Each row is a point on a landscape with many valleys, with its height.
A ball rolls from a point to the lowest of its 2 nearest points, and stops where none of them is lower. Distance is the straight distance between rows; heights are no part of it.
<656>: [183 113 108 169  81 103 149  93 159 115 157 122 137 189 164 135 123 113
  80 153 133  88 137 128  54 144 118 163  75 173  80 160 149 109 147 105
 112 123 162  97 109 142 103  95]  height 548
<722>: [134 137 125 136 141 170 161  99 165 128 142 122 133 104 135  99 118 113
 172 113 130 192  95 137 107 165 174 105 131 142  86 133  99 127 152 166
 112 107 194 205 110  93 109 173]  height 425
<1148>: [116 100 141 100 169 158 141 133 124 102 158 117 148 138 123 103 131  87
 159 133  92 162 137 127 107 122 160 134 145 113 144 153 131 139 134 139
  84 171 152 192 117 116 144 170]  height 255
<537>: [119 162 101 134 155 124  95 130 119 153 117 147 154 124 162 163 170 132
 156 142 107 149 113 171 116 208  81 133 181  64 164 113  82 142 102  93
  88 139 128 137 117  69 111 102]  height 172
<22>: [116 132 159 121 155 106 124 107 127 126 121 143 160 176 122  72 105 159
 102 118 126 146 152 141 148  88 141 179 103 115 102  39 137 130 151 129
  89 134 186 104 134 108 123 136]  height 261
<405>: [175 125 101 158 101 101 157  71 138 161 150 139 152 105 195 105 102 137
 112 135 119 122 111  85 131 188  98 160 114 133 129 126 120 139 158 108
 108 148 153  97  93  98 131 111]  height 176
<1176>: [116 137 108 165  77  97 132 157  99 118 118 159 111 128  86 134  98 114
 174 135  86 119 115 119  93 143 148 146 102 103 176 194 132 143  70 145
 108 149 138 122 146 112 121 111]  height 244
<826>: [132 126 157 151  89 120 194 159 165 146 148 105 133 128 149 125  86 103
 148 109 125 165 174 133 143 174 155 158 117 147 126 133 145 136  79 151
 107 158 131 161 127 146 125 149]  height 190
<1240>: [101 174 178 105 162 124 145 162 161 148 157 101 165 113 169 130 145 109
 121 127 166 163 152 138 149 162 119 125 183 126 138  57  76 134 141 143
 133 112  90 158 113 102  89 125]  height 112
<237>: [103  85 178 135 127  82  98 149  95 109 175  89 164 150 136 190 132 149
 113 147 161 133 167  53 117 130 123 113 136  97 167 193 152 129 119 175
 164 140 108 149 148 152 120 109]  height 16
<1119>: [125 121 139 115 113  86 101 150  76 101 153 160 121 114  66 153 152 148
 117 161 110 108 135  85  97  71 180  71 131  96 157 184 108 132 136 127
 146 184  95 110 151 164 191 132]  height 314
<1041>: [130 154  90 159 131 159 127  87 157 142  79 107 112 127 150  90 148 122
 140 101 142 139  72 139 120 103  74 136 136 173  98  95 121  99 165 103
 156  50 180 121 123  97  80 114]  height 350
<5>: [120 182 113 107 169 142 156 163 116 175 103 136  96  63  78  90 145 116
 145  76 130 113 111 108 164  80 123  67 156 150 155  87  97 131 115 118
 162 127  65 106 122 125 179 148]  height 532
<1157>: [134  88 103 168  86 167 140  82 138 138  78  89 113 116 179 100 128 154
 146 124 105 134 145 124 180 110  64 196  98 161 111 108 173 126 124  98
 121 111 165  77 131 178 117 152]  height 185
<769>: [140 125 110 184  72 121 145  88 134 161  95 136 126 109 147  99  90 167
 141 131 109 145 147 114 165 129 124 156  78 139 110 103 162 117 118 113
 113 128 178  73 140 156 117 129]  height 117
<958>: [165 104 112 158 128 103 160  89 129 162 174 160 163 103 162  81  83 130
 136 130  96 137 106  72 123 171 136 150 126 110 147 163  99 152 145 118
  95 197 167 126 104  92 149 140]  height 125
<64>: [142 110 136 110 135  83 121 157 124 108 178 159 161 167 155 148 112 104
  94 152 128  82 156 130 103 148 114 189 135 104 156 146 125 155 122 115
  70 200 115 121 121 117 133  96]  height 580
<333>: [116 106  96  81  82 146 154 154 155 149 104 132 105 106 121 112  47 105
 132  93 140  90  75 132 137 196 123 194 107 173 153 139 125 158 119 141
 153 107  67 134 106 108 137 103]  height 617
<150>: [136  77 165 101 180 160 143  94 116 112 185  87 160 130 142  94 121 120
 135 120 100 149 144  73 124  90 138 130 138 127 134 160 155 133 162 148
 131 156 140 171 118 136 159 171]  height 301
<285>: [135 130 159 122 177 157 129  86  90 154 140 147 121  54 125 113 175 137
 143 155 169 166 162 150 158  79 210  32 150 112 116  84  89 119 154 120
 117 170 156 136 105 148 155 180]  height 452
<281>: [125 203  74 143 112 106 130 167 118 150  69 163  93 126 102 160 148 112
 117 125 114  92 117 203 131 140 101 138 130 111 140  69  99 123  60  62
  97 120  80  81 145 118 127  79]  height 480
<564>: [131 149 120 115 153 164 100  79  96 128 102 157  93  77  82 120 185 144
 139 146 137 147 113 149 131  79 190  50 150 113 105 105  90 119 147 112
 140 133 148 136 111 133 155 162]  height 465
<1229>: [131 148 137  60 186 116 137 160 133  96 174 136 140 169 115 121 143  39
  78 116 167  77 130 165  86  88 113 150 148 171 140 114 116 127 159  88
  99 153  84 138  99 119 137 100]  height 495
<393>: [106 125 144  44 204 151 132 167 135  80 131 101 132 182 108 104 142  64
 101  97 132  94 136 149 107  56 116 182 143 161 130  87 150 132 142 130
 128 124  91 148 108 120 135 145]  height 483
<1344>: [ 77  66 114 109 122 212  98 102 114  88  97 107 104 127 141 129 139  97
 186 117 106 143 106 143 144 103  88 192 126 161 161 185 175 138 142 118
 138  93 185 176 127 146  92 150]  height 357
<435>: [158 148 105 161 150 153 123  68 140 142 113 113 120 113 147 119 172 137
 125 142 149 149  87 127 113 128  87  80 150 143  94 140 104 105 182 106
 157  71 203 148 109 103  91 128]  height 375
<220>: [118 134 116  94 131 132 163 175 167 165 118 115 134 123 125 118  91  59
 130  70 138  86  86 121 120 158  78 201 150 166 165 148 124 133 116 143
 167 102  75 142 104  84 125  97]  height 610
<803>: [132 138 142 129  94 120 146 179 146 139 173 150 115 123 129 155 103 154
 167 128 126 166 135 146 113 203 174  86 152  96 136 141  66 176  63 183
 107 152  96 188 149 107 131 129]  height 72
<57>: [ 95  77 140  66 102 148  70 157 124  92 113 143 114 155 106 147  90 207
 122 113 143  99 122 118 149 129 155 164  99 104 125 121 168 165 130 191
 154 106  65 126 152 145 147 107]  height 529
<1185>: [127 131 151 112 148 119 100 142 143 140 134 124 134 136 119 118 141 219
 117 120 146 139 118  84 122  99 137  90 153  72  94  90  93 148 125 190
 169 112  93 131 156 108 174 155]  height 379
<369>: [101 171 171 115 145  94 115 153 106 142 139 133 156 115 145 161 123 108
 113 143 182 131 176 165 178 155 142 134 139 140 176  67  99 151 139 125
 122 122  85 109 109 120  79  71]  height 148
<622>: [109 156 143  64 218 149 143 153 131 154 137 130 142  93 103  83 131 103
 125  85 131 109 121 108 175  75 113  97 165 149 152  58  99 150 159 125
 144 147  65 118 118 111 179 152]  height 525
<909>: [ 82  88 165  67 131 142  67 151 107 108 142 103 135 148 123 170  90 162
 112 126 175 106 140  97 154 129 123 163 110 125 165 128 160 152 162 167
 172  90  71 133 119 147 110  85]  height 538
<315>: [177  91 179 133 144 153 182 109 142 137 201  95 154 142 143 103 123 136
 116 125  99 143 183  74 123  81 166 105 123 141  97 142 147 105 140 140
 125 188 133 133 115 188 177 202]  height 349
<249>: [150 119 114 134 126 147 140 102 154 129 114  97 126 128 113  74 115 165
  99 106 126 129  62  59  78  87 112 103 115 136  93 142 128 110 164 157
 209  68 137 128 144 117 154 149]  height 286
<222>: [134 130 103 174 118 113 165 151 139 144 118 114 119 143 158 153 147  54
 135 141 110 122 135 163 115 151  85 191 133 149 152 179 154 100  83  96
  91 166 141 129 110 132 116 126]  height 313
<850>: [129 120  98 133 114 104 146 146 118 132 141 160 138 123 111  79  85 118
 149 113  79 119  88  80  87 139 152 145 129 100 167 184 101 154 119 153
  93 174 141 143 147  82 154 129]  height 191
<868>: [107 106 104 124 120 149 135  88 117 132 120 146 142 119 134  70  57 115
 156  95 134 129  90 120 147 136 121 200  89 166 170 124 139 158 186 145
 117 114 187 120  96  73  93 107]  height 547
<1064>: [153 112 144 126 138  98 133 135 147 135 146 100 147 145 155 127 112 147
  76 106 144  90 148  72 139 110  91 145 121 138 145 107 141 121 145 119
 167 134  82  90 127 136 153 104]  height 593
<933>: [174 179 115 140 170 117 167 123 154 147 147 124 132 150 128 105 175  40
  73 123 130 103 127 146  94  91 102  95 149 184 106 120 117  82 150  56
  94 141 146 113 100 107 120 127]  height 516
<1372>: [151 163 103 145 130 183 147  91 164 159 117 152 132  87 173 124 153 137
 165 125 126 167 106 169 107 212 141  96 154 114  66  92  84 146 138 122
 102  91 165 169 111  80 112 148]  height 444
<287>: [121  99 130 122 138 166 143 119 116 126 135 138 135 137 145  94 124 114
 174 132  76 171 139 151 157 153 152 169 136 107 126 117 128 133 115 116
  53 176 178 156 113 127 131 177]  height 215
<325>: [123 166 161 131 191  84 120 149 139 165 154 101 178 116 177 152 169 111
 113 142 145 148 141 132 132 176  66 127 205  70 168 104  75 129 133 111
 111 143 100 141 105  83 109 102]  height 145
<472>: [104 123 166 125 123  76  95 165 111 127 180 135 154 125 117 152  84 136
 138 142 177 124 141  79 126 176 131 125 138 108 197 176 120 161 140 178
 161 132 107 155 127 102 111  76]  height 115
<262>: [136 173  90  97 114 114 113 164 129 144  88 151  91 125 108 144 143 117
  72 128 120  56 112 167 135 131 115 126 142 141 133  93 111 126 103  56
 144 141  40  71 138 151 166  87]  height 486
<539>: [167 122 156 155 120 126 154 116 158 131 150 100 125 132 150 131 158 163
 107 143 124 154 174 109 124 109 174  66 130 116  66 107 121 100 120 150
 124 132 142 138 130 172 154 181]  height 107
<183>: [ 95 121  82 109  88 144  88 159 114 130  82 110  80 123  92 169 117 127
 120 128 139  81  99 152 135 146  97 117 130 145 149 186 146 116 102 110
 197  86  80 124 144 147 132  74]  height 497
<65>: [146 104 147 112 139 111 170 157 166 156 173  96 156 114 150 124  81  92
 110  92 139  84 122  65 121 154  78 169 144 149 176 158 135 135 131 125
 175 146  68 145 104 113 153  99]  height 602
<345>: [164 150 140  97 168 158 135  90 146 128 152 119 128 106 139 114 140  94
 128 132 175 149  82 116 100 143 141  60 151 153  97 140  90 123 181 134
 154  98 150 181  86  98 108 145]  height 401
<620>: [125 152 118 139 122 161 140 122 178 168  99 118 131  91 187 152 151 159
 170 111 101 170 107 168 121 230  98 124 176  85  88  78  91 128 101 134
 139  85 113 174 130  95 116 157]  height 453
<170>: [124 117 161 120 135 132 119 114 153 135 119 123 157 155 152  96 122 206
 108 106 130 142 158 107 170 109 128 176 101 108  92  46 150 138 151 168
 122 105 128  93 147 132 141 138]  height 288
<447>: [137 139 115  97  92 132 144 161 190 131 122 103 110 140 137 153 122 129
  97 124 145 120 115 148 103 200 127 109 134 137  81 133 112 114 116 139
 175  95  62 157 135 136 129 113]  height 471
<1036>: [138 118 106 202  87 118 132 122 112 131  71  91 104 101 152 175 169 135
 147 168  97 147 153 136 138 127  92 105 126 109 126 163 160  78  65  96
 129 120 146 104 165 181 115 140]  height 373
<411>: [155 105 120 134 117  96  90 116  97 105 122 134 119 134 112 169 170 167
  83 157 108  88 127  76 121  83 127  94 123  99 126 163 142 120 137  92
 151 145  94  73 146 174 180 129]  height 342
<743>: [102 185 150 154 141  61  87 154 105 135 121 140 162 133 121 164 142 151
 115 149 172 143 159 148 155 150  95 126 132  94 171  86 105 134 121 144
 130 115 114  93 133 105  70  52]  height 174
<1028>: [113 102 158 104 148 103 127 165  70  93 172 131 136 130  79 146 144  97
 126 153 134 124 170  97 107  52 172  85 148 135 165 181 147 118 136 136
 120 184  95 140 149 173 167 147]  height 277
<661>: [141  94 138  69 167 159 160 162 136 130 148 116 103 104 139 125 136 107
 119  89 101  91 145 116 166  97 130 126 138 164 146 118 160 140 117 107
 130 173  37 122 111 171 188 171]  height 504
<1012>: [141 143  52 104 115 152 110 108 145 152  73 148  98 101 124 103 132 182
 139 110  85 113  42 134 110 169 113 119 139  80  85 119  95 141 116 115
 141 108 109 124 142  96 173 138]  height 630
<773>: [128  89 136 131 137 105 143 125  98 125 180 123 162 129 147 131  89  66
 137 136 132 109 147  94 135 155 100 195 132 137 194 182 146 152 133 109
  97 189 148 154 107 116 114 108]  height 571
<1108>: [ 73 155 137 113 154 151 120 163 149 114 104 123 126 170 118 117 149 105
 167 108 122 170 132 219 124 158 114 197 136 109 116  78 124 141  79 167
  88 100 133 175 120  88  98 134]  height 207
<1004>: [117 106 109 130 127 132 141 116 100 130 148 133 125 102 120 112  74  86
 152 111 134 121 106 100 155 131 112 162 119 163 196 188 147 144 151 118
 138 140 154 147 101  99 106  90]  height 561
<383>: [114 135 155 179 106  56 112 129 112 116 162 162 180 183 108 131  92 151
 134 161 135 149 159 117 103 125 155 150  96  97 146 147 137 123 138 186
 103 147 201 130 148  97  73  96]  height 249
<1072>: [133 114 125  59 173 162 166 123 142 144 149 126 127 106 132  67  97 102
 115  76 100  97  99  98 166  98 103 140 145 155 144 107 130 162 152 115
 147 147  83 128  93 112 173 157]  height 515
<986>: [ 96 111  89 119 129 143  72 134  99 144  91 106 106 127 109 158 141 140
 119 125 130  80  76 101 138 124  40 146 159 103 178 184 143 118 124  88
 202 100 101 105 147 130 147  86]  height 509
<155>: [162 146 109 152 117  81 109  84 131 157 135 151 151 122 177 139 129 142
  89 154 154  81  95 109 115 177  61 147 120 108 133 123 108 137 165  81
 115 128 135  74 105  91 105  61]  height 210
<962>: [ 96 116 148 162 121 108 152 186 110 141 110  86 132 119 124 159 123 103
 144 125 117 140 200 117 165  99 108 155 126 125 184 149 193  94  43 136
 114 164  93 121 149 167 141 153]  height 427
<759>: [189 126 148 135 142 126 143  96 177 108 137  99 127 171 159  98 153 182
  74 130 119 131 144  92  94  86 154  91 113 133  36  79 130  97 143 140
 153 113 135 116 132 167 163 160]  height 169
<225>: [177 121 124 162 136 127 152  65 101 137 173 138 134 133 128 110 156  85
 112 161 105 133  97 109  75  87 163  70 125 141 120 205 116  94 181  91
 115 152 200 139 114 116 123 145]  height 588
<1274>: [131 191 118 206 136 115 159 145  94 188  58 127 102  73 101 125 153 106
 141 120 124 141 171 129 193  78 116  78 145 143 161  91 138  85  85  83
 137 121 140  82 147 134 122 133]  height 459
<829>: [143 134 101 109  88 150 146 132 201 171 121 117 129 102 183 144 117 161
 115 122 125 145  94 146 104 243 101 138 149 114  77 108  93 135 126 136
 157  99  76 144 126 104 125 128]  height 461
<1421>: [126  52 118  73 134 216 132 105 126  89 127  78  85 117 166 140 143  93
 156 106 102 123 105 137 151 130 114 146 130 176 119 181 165 127 128  95
 140 122 128 171  95 173 140 165]  height 395
<947>: [136 184 104 180  96 121 116 115 101 117 104 168 106 130  59 147 150 104
 137 157 148 141  96 139  70 107 190  42 104 139 108 174 108  97 138 136
 122  91 183 121 137 107  87 103]  height 251
<239>: [130 121 138  94 142 127  97 163 139 128 134 114 113 126 108 164 187 192
  89 138 152 117 138 101 119  65 146  50 167  88  87 112  99 106 123 153
 167 123  53 114 151 156 201 157]  height 394
<1380>: [104 167 168 198 111  82 108 131 103 140 101 126 138 134  85 134 111 167
 142 134 161 155 152  91 145 100 130  92  83 113 132 130 155 108 126 186
 169  76 159 112 162 130  89 104]  height 331
<1130>: [156 111 155 126 120  67 138 133 111 121 182 142 156 152 151 131 105 122
  73 146 161  96 179 113 158 127 152 136 120 141 144 105 136 144 154 113
 110 178 115  97 123 150 140 102]  height 586
<102>: [114 155 142 174 115  50  89 111 122 110 130 165 176 177 146 157 131 171
 116 157 149 135 142 161 125 149 105 161 104  86 126 102 123 123 132 150
 101 121 175 104 153  96  62  82]  height 208
<59>: [110 169 160 147 121  90 113 172 154 128 101 126 128 147  80 119 113 179
 120 118 156 148 126  85 109  95 144  81 112  92  99 104 111 113  95 215
 175  80 114 131 172 118 132 127]  height 360
<1009>: [159  77 121 116 115 181 180 125 161 111 141  78 100 126 180 134 129  55
 133 111 106 116 140 141 143 141 113 174 130 201 114 164 174 112 103  99
 132 134 126 145  94 178 140 160]  height 420
<853>: [113 108 138 174  94 130 117 163 113 126  72  67 114 133 111 169 153 151
 146 130 101 128 151  94 140  70  80 143 114 120 147 167 205  80  62 135
 150  99 103 101 181 179 128 148]  height 402
<87>: [ 96 170 128 131 113  95 111 176 126 154  98 157 120 121 110 115  94 180
 156 110 108 140 130 137 173 149 116 157 136  77 163  68 102 178  62 165
 117 132  77 109 167 100 138 113]  height 507
<737>: [127 156 142 165  86  99 101 138 113 108 123 142 121 134  77 146 115 119
 128 144 175 133 115 116 112 112 163  67  97 150 125 171 132 106 140 162
 165  84 150 126 137 136  85  78]  height 295
<1303>: [113 150 119 113 122 167  87 111  84 117 110 154  87  82  62 122 141 143
 186 135 123 166  64 142 107 120 183  47 139 103 131 163  90 150 131 158
 158 102 151 163 119 115 125 138]  height 481
<1037>: [ 74 118 138 112 126 130  81 142 101 127 110 138 130 109 124 155 112 177
 176 118 129 147 124 145 186 181 111 139 140  79 164  93 116 174  89 172
 134 118  95 141 144 112 128 109]  height 501
<1206>: [103  88 192 162 125 107 118 136  83  91 163  88 169 148 135 177 128 109
 136 162 135 170 206 108 145 123 149 117 129 114 173 185 169 109 124 150
 112 156 162 162 132 161  92 142]  height 133
<190>: [108 105 143 126  94 181 104  80 149  81 109 123 139 147 135 129 119 147
 169 143 143 178 121 189 123 175 146 142  86 161  67 130 160 132 155 172
 120  81 192 168 125 156  76 136]  height 329
<526>: [112 172 115 118 163 109 123 128 103 154 113 178 147 158 101  83 111  99
 128 120 127 122 121 163 142 117 145 166 123 123 138  68 104 138 136 109
  56 150 184 106 107  75 117 115]  height 225
<1440>: [137 100 131 131 130 128  95  75 101 118 108 138 115 106 131 135 148 190
 115 147 105 119 118  97 150  96 142 108 105  94 107 118 143 140 148 120
 142 130 135  87 133 158 156 139]  height 346
<1436>: [108  88 148 111 144 154  74  66 114  99 106 129 130 136 118 101 138 218
 135 124  97 154 111 107 156  85 144 154  85  88  87  95 160 140 170 155
 121 100 154 106 148 147 152 159]  height 319
<907>: [133 109 105 123 124 139 134 102 132 153  96 134 135  99 146  64  64 157
 125  89 128 107  87  84 181 123  84 207  96 156 145  87 136 160 155 124
 154 104 127  91 108  98 129 112]  height 535
<323>: [144 189 140 107 181 110 161 166 134 139 164 121 145 131 125 123 159  46
  93 123 167 104 155 149 113 109 128  87 159 179 138 105  96 111 160  76
 114 139  88 127 101 127 114 119]  height 505
<108>: [101 159 142 123 132 135 128 160 150 122 143 159 142 169 162 167 141 132
 164 137 125 166 143 231 117 201 144 148 145  91 104  81  93 155  84 157
  75 122 129 168 125  87  81 125]  height 175
<1035>: [195 133 127 149 132 134 177 101 162 127 154 102 130 176 145 100 135  72
  82 127 129 120 136 143  81  98 131 133 111 196  75 129 145  82 152  84
 119 128 165 121 106 133 111 132]  height 531
<911>: [ 79 101 106 132  95 182 111 106 130  81  98 125 109 138 116 144 116  93
 194 132 145 156 101 189 118 143 103 183 100 157 135 174 169 122 133 151
 124  79 191 170 129 130  54 128]  height 368
<930>: [126 131 109  71 132 133 123 165 130 121 131 117  96 115 108 169 150 107
  96 122 144  74 136 146 138 137 145  88 147 159 135 127 125 133 130  73
 147 142  22 110 118 178 177 125]  height 493
<110>: [114  97  99 118 126 147 100 114 122 148  72 106 113 105 128 110 123 177
 127  98 129  99  83  78 162  97  52 153 122 132 157 130 147 125 152 128
 192  81 117  90 146 128 143 116]  height 522
<1154>: [124  93 111 106  94 143 107 149 149 122 107  94  95 134 113 164 123 137
 129 127 113 105 107 122 108 159 115 116 125 143 109 187 147 106 103 141
 175 100  75 154 141 158 151 136]  height 484
<1299>: [120 138 126 191  73 125 112  85 113 133  89 160 131  97 135 149 107 177
 143 150 128 153 167 167 171 154 151 107  75 122 105  90 155 121 122 119
 115 112 195  88 143 160  75 115]  height 177
<112>: [117 132 131 175 133 127 163 168  95 169 101 101 119  82 107 144 150  98
 138 113  96 135 193 115 195  63 102 111 143 144 182 120 172  80  70  96
 112 170  94  89 142 171 153 167]  height 443
<457>: [134 154 112 103 126 131  87 101 110 101 107 183  97 127 102 136 142 153
  98 153 152  94 100 172 114 133 181  91 120 127  80  91  99 147 173  98
 121  86 138 107 120 120 106  95]  height 265
<806>: [174 122 144 151 149 102 122  78 113 102 188 105 153 152 147 134 175 110
  83 182 106 127 142  99  84 104 125  90 132 108 102 169 126  87 168  84
 109 156 189 125 120 144 122 137]  height 575
<67>: [ 96 130 126 125 129 122 125 180  88 134  96 139 102 113  54 121 123 143
 160 107  93 116 139  88 156  68 150 126 125 106 181 139 150 138  92 140
 132 154  79  93 160 146 174 159]  height 524
<1204>: [147 107  74 177  65 140 148 136 156 126  99  96  92 120 173 190 161  93
 147 151 109 123 133 170 112 172  85 145 126 171 118 198 163 105  76  82
 133 115 131 118 130 172 100 123]  height 345
<640>: [164 126 120 118 129 150 124  90 171 119 103 114 111 129 116  92 124 199
 101 119 137 143  85  96  95 107 164  89  96 128  41 106 122 128 160 174
 182  65 153 126 150 148 142 150]  height 232
<293>: [186  95 136 148 110  93 116  79 134  88 184 113 158 175 175 140 138 163
  66 166 123 115 144  90  76 130 117 128 101 124  83 159 140 104 161 108
 134 139 153 102 130 169 122 121]  height 563
<368>: [103 103 137  72 129  96  90 176 122  90 134 162 124 177 100 133 101 176
  96 123 126  80 137 107 130  93 153 164 120  89 127  95 128 165 112 154
 115 145  64 103 163 137 169 118]  height 521
<357>: [137  81 131 107 134 165 176 122 160 111 127  91 121 182 152  89 121  79
 115 104  90 120 152 176 120  97 117 223  97 177  81 108 177 114 111 115
  99 143 159 135 114 161 136 172]  height 448
<201>: [116  75 125 156 116 182 126  96 107 112 111  91 108 128 138 111 138  94
 175 122  81 135 141 127 152  50  95 166 132 172 172 176 164 105 143  94
 128 125 211 138 133 139 108 166]  height 309
<238>: [137 133 163 107 108  94 114 143 146 123 204 151 154 137 167 146  94 128
 116 153 187 125 124 123 118 210 153 131 139 112 146 140  82 180 148 167
 132 140 108 158 113  85 104  92]  height 162
<808>: [ 88 132 110 110 127 164  75 114  89 132 106 146 103  80  93 160 128 159
 182 133 138 159  90 167 144 195 131  77 144  91 151 147  84 164 125 145
 159 101 118 156 125 107 120 118]  height 492
<801>: [124 154 107 135 136 122 152 144 108 148  98 143  96  87  59  76 118 117
 129  90  95 106 107  88 144  43 138 100 131 145 165 132 141 122 110 123
 153 138 114 100 138 122 168 143]  height 536
<1142>: [136  93 134 122 141 162 144 108 128 115 137 102 129 134 112  90 120 132
 126 105 102 138 105  63 100  78 120 136 116 156 124 164 158 115 152 147
 164 111 159 149 142 124 148 154]  height 339
<910>: [147 122 139 163 126 125 154 122 124 131 144 131 135 119 149 119 138 154
 134 143  77 159 178 137 146 141 160 103 146  96 101 105 125 110  92 115
  74 189 162 126 131 154 155 190]  height 170
<367>: [129  79 113 119 101 130 101  74 138  85 160 121 152 145 164 149 111 153
 134 150 142 130  96 121  93 193 106 140 106 117  95 179 132 141 182 146
 138 112 157 162 115 117  95 102]  height 239
<1023>: [134 165 139 143 144 117 135 148 115 120 176 152 131 115 117 154 154 104
 151 163 148 161 144 163 103 152 183  48 158 112 114 147  80 125 126 125
  81 151 161 173 123 115 121 129]  height 166
<1271>: [108 182  83 152 129 127 139 139 103 160  56 147  81 107  88 116 136  87
 140 103 114 107 130 183 176  95 104 151 134 147 163  86 139 111  77  65
 100 135 125  84 140 129 126 111]  height 472
<307>: [149 149 126 140 106 121 140 160 128 130 158 145 118  92 155 197 154 134
 131 166 134 155 152 167 116 194 166  64 163 105 128 146  85 137  83 107
 107 150  97 160 141 140 132 118]  height 124
<795>: [123  94 139 122 113 142  90  70 109  79 147 122 137 139 118 158 145 139
 152 161 128 151 113 134  94 152 140  99  98 124 101 189 146 125 166 151
 138 105 165 171 129 160  87 135]  height 282
<804>: [ 91 116 171 140 117 113 120 167  69  91 138 106 126 153  67 151 128  78
 142 141 138 140 192  98 127  54 175 123 108 144 182 186 180 113 112 148
 127 145 137 141 145 167 116 125]  height 219
<836>: [ 92 140 116  95 162 138 110 151 155 117  80 127 141 184 107  89 111 120
 144  90 111 125  96 157 107 118  97 214 130 105 127  77 111 153 115 171
 116  92 136 136 135  71 117 119]  height 243
<766>: [163 103 150  80 184 144 133 137 134 137 164 117 123  95 116 138 179 148
  99 121 141 117 144  84 127  45 152  50 146 124 110 124 111 118 162 126
 173 162  56 116 127 173 203 176]  height 410
<90>: [127 186  85 137 162 119 119 106 105 150 116 175 132 128 144 120 150 107
 128 133 112 117 104 167 129 155 103 137 152  92 143 100  89 139 125  62
  67 155 151 110 113  75 121 107]  height 196
<1297>: [124 113 118  84 181 163 156 134 138  90 114 110 115 175 120  96 161  66
 112 118  82 101 135 173 122  67 114 176 138 165 108  90 151 105 120  86
  96 152 140 136 117 135 144 162]  height 468
<751>: [145 121  74 106  97 146 131 123 138 129  98 168  95  97 117 101  83 128
 126 105 121  96  52 129 119 182 149 151 103 143 112 147 114 160 138 134
 133 104 114 126 122 109 138 114]  height 624
<356>: [132 185 107 154 121 137 123 126 127 122 114 173 115 140  97 152 156 107
 161 145 147 158 122 184  77 161 156  67 127 124 117 152 105 116 115 122
  84 101 173 139 119  98  81 106]  height 209
<925>: [149 137 108  97 114 114  91  99 121 117 139 156 130 127 139 142 130 130
  75 150 175  83  92 145 125 163 138 107 115 141 112 130 119 140 191  83
 141 108 116 100  98 134  99  61]  height 240
<581>: [113 115 137 126 111 134 159 173 171 123 152 118 138 143 166 156 117  99
 165 126 107 168 143 175 112 218 147 170 150 104 117 139 112 166  56 170
  86 155 110 197 133 110 122 144]  height 132
<705>: [146 145 167 147 170 127 163 141 107 174 157 126 131  59 124 125 144 126
 118 136 179 155 197 126 165  66 182  33 158 145 139  71 106  99 138 128
 122 175 123 107 127 165 167 179]  height 439
<69>: [136 120 132 117  86 103 106 108 160 115 165 150 165 156 173 172  96 155
 109 148 186 118  94 130  74 224 120 128 111 127 107 158 106 144 178 171
 151 105 127 149 121  95  86  70]  height 200
<1091>: [118 122 175 167  85  75 147 152 154 113 162 144 154 169 130 123  80 145
 123 128 146 151 178 140 123 160 167 165  99 118 119 133 143 135 100 193
 105 156 156 135 159 125 104 114]  height 242
<498>: [101  83 115 173 123 158 142  87 122 137  85 100 133 136 156 100 146 107
 169 136  94 159 150 158 162  80  82 202 122 143 140 114 167  92 133  82
  92 125 231 113 132 125  89 170]  height 252
<410>: [134 131  97 176  66  71 157 148 137 146 130 155 117 130 137 158  91  92
 135 141 111  98 130 144 110 186 130 166 101 133 151 184 140 144  71 127
  91 161 122 108 140 130 127 101]  height 279
<1126>: [132 157 105 112 116 152  84  74 133  80  62 163 104 159 107 118 156 160
 113 148 140 120 115 196 118 118 157 106  88 139  46  75 149 117 156 104
 122  66 176 107 130 140  94 120]  height 292
<886>: [159 139 173 126 153 105 170 155 135 153 192 142 140  88 129 121 139 141
 101 130 167 126 180  86 145  69 179  48 143 131 122  95 109 124 133 142
 132 180  61  98 136 175 197 177]  height 426
<1265>: [122 157 107 121 148 164 116  93 139 112  63 134  94 141 104  88 162 131
 131 114 120 140  95 159 129  72 119 123 123 148  70  64 135  99 149  96
 137  60 161 104 135 113 116 147]  height 321
<1331>: [ 92 145 138 114 134  94 137 189 102 127 119 161 128 139  86  99  87 161
 130 101 111 113 158 114 161  90 148 155 127  99 160  86 126 164  88 159
 103 163  83  99 151 123 166 124]  height 514

For each start below, name the point where the ball stops.
<1440>: <1240>
<911>: <237>
<751>: <958>
<183>: <958>
<622>: <958>
<656>: <769>
<808>: <803>
<225>: <769>
<1009>: <769>
<59>: <803>
<345>: <958>
